Each scene shows the same named points in several views. A view is turned or mirrored, and shifted as a whole, has a little noise and may leave points out.

Scene 1
View 1
k_264: [ 4  6 -2 -8 -5 -2 -1 18]
k_533: [ 18  16 -24  12  -8  20 -11  26]
k_562: [ 22  15  -4 -14   0   2 -13  -6]
k_8: [  1 -17  -5  11   6   2  -3  11]
k_872: [10  1 -6  0  0  4 -7 10]
k_650: [ 20  11 -22  13  -3  19 -13  17]
k_980: [  3 -15   0   3   6  -2  -3   2]
k_589: [ 15  -1  -9   5   3   7 -10   1]
k_667: [ 16  -3  -7   5   6   7 -11  -3]
k_112: [  5 -12  -5   8   6   3  -3   7]
k_623: [ -6 -26   1  10   8  -5   3  10]
k_813: [  9  -1 -11   7   0   7  -5  16]
View 2
k_562: [-17  15 -14  10   6  -5  -9   3]
k_872: [-8 17 12  1 -7 -1  7 -6]
k_667: [-8 30  4 10 -5 -2 -5  1]
k_813: [-10  21  10   0  -7  -4   7  -9]
k_264: [-13   1   7  -2   1  -1   7  -6]
k_112: [-5 21 19  6 -9  3  3 -1]
k_650: [-13  33  -2  -4  -7 -17   8 -19]
k_980: [-3 15 19  9 -7 10 -2  6]
k_623: [  0  13  33   7 -14  13   5   3]
k_533: [-15  31  -3  -7  -5 -20  12 -24]
k_589: [-9 26  3  8 -5 -2 -2 -3]
View 3
k_650: [ -9 -24  -1 -14 -11  -9  -7  17]
k_533: [ -7 -28  -5 -13 -25  -6  -7   6]
k_813: [  0 -13  -6 -13  -3  -9  -1  18]
k_980: [  1  -2  -5 -13  16 -11   7  29]
k_667: [ -9 -15   9  -9   7 -11   5  21]
k_264: [ 8  0 -8 -9 -5 -5 10 11]
k_8: [  1  -9 -10 -17  10 -12  -3  32]
k_112: [ -1  -8  -6 -14  11 -11   0  28]
k_872: [ -1  -8  -2 -10  -1  -7   6  16]
k_623: [  5  -2 -17 -18  19 -13  -1  38]
View 4
k_980: [ 14   8  -4   9 -19 -14  -2   1]
k_8: [ 13   6  -4  -4 -15 -19  -2  -5]
k_667: [ 10   1  -7  19  -1 -14  -2  -7]
k_112: [ 14   9  -2   4 -21 -15  -2   1]
k_650: [ -2 -13  -2   3  18 -10   2 -14]
k_533: [ -6 -17   2  -4  20  -7   4 -16]
k_872: [ 3 -3  1  9 -6 -8  1 -2]
k_264: [ -2  -4   7   5 -13   1   3   5]
k_562: [-2 -7  2 36  0  2 -1  2]
k_589: [  8  -1  -5  16  -1 -12  -2  -6]
View 5
k_589: [ -7   0   1   9   4  -6   3 -10]
k_813: [-3 -5 -1  0  1 -1 -2 -4]
k_533: [ -9   9 -16   9  22 -19  -9   9]
k_8: [-1 -9 -8 -3 -7  7 -4 -4]
k_562: [ -8   4  24   9  15 -17   6 -14]
k_667: [ -9   1   3  11   3  -5   4 -15]
k_112: [-4 -8 -3  0 -4  3 -1 -8]
k_623: [  3 -16  -4 -11 -15  13  -3  -5]
k_264: [  0  -5  12 -11  10 -10  -6   5]
k_872: [-3 -3  4  2  6 -8 -2 -4]
k_650: [-10   9 -13  13  18 -18  -5   2]

In a view up to two points have been moved. Name them for each view, in the order of its rows, or write none.
view 1: none
view 2: k_872
view 3: k_650
view 4: k_112
view 5: k_813
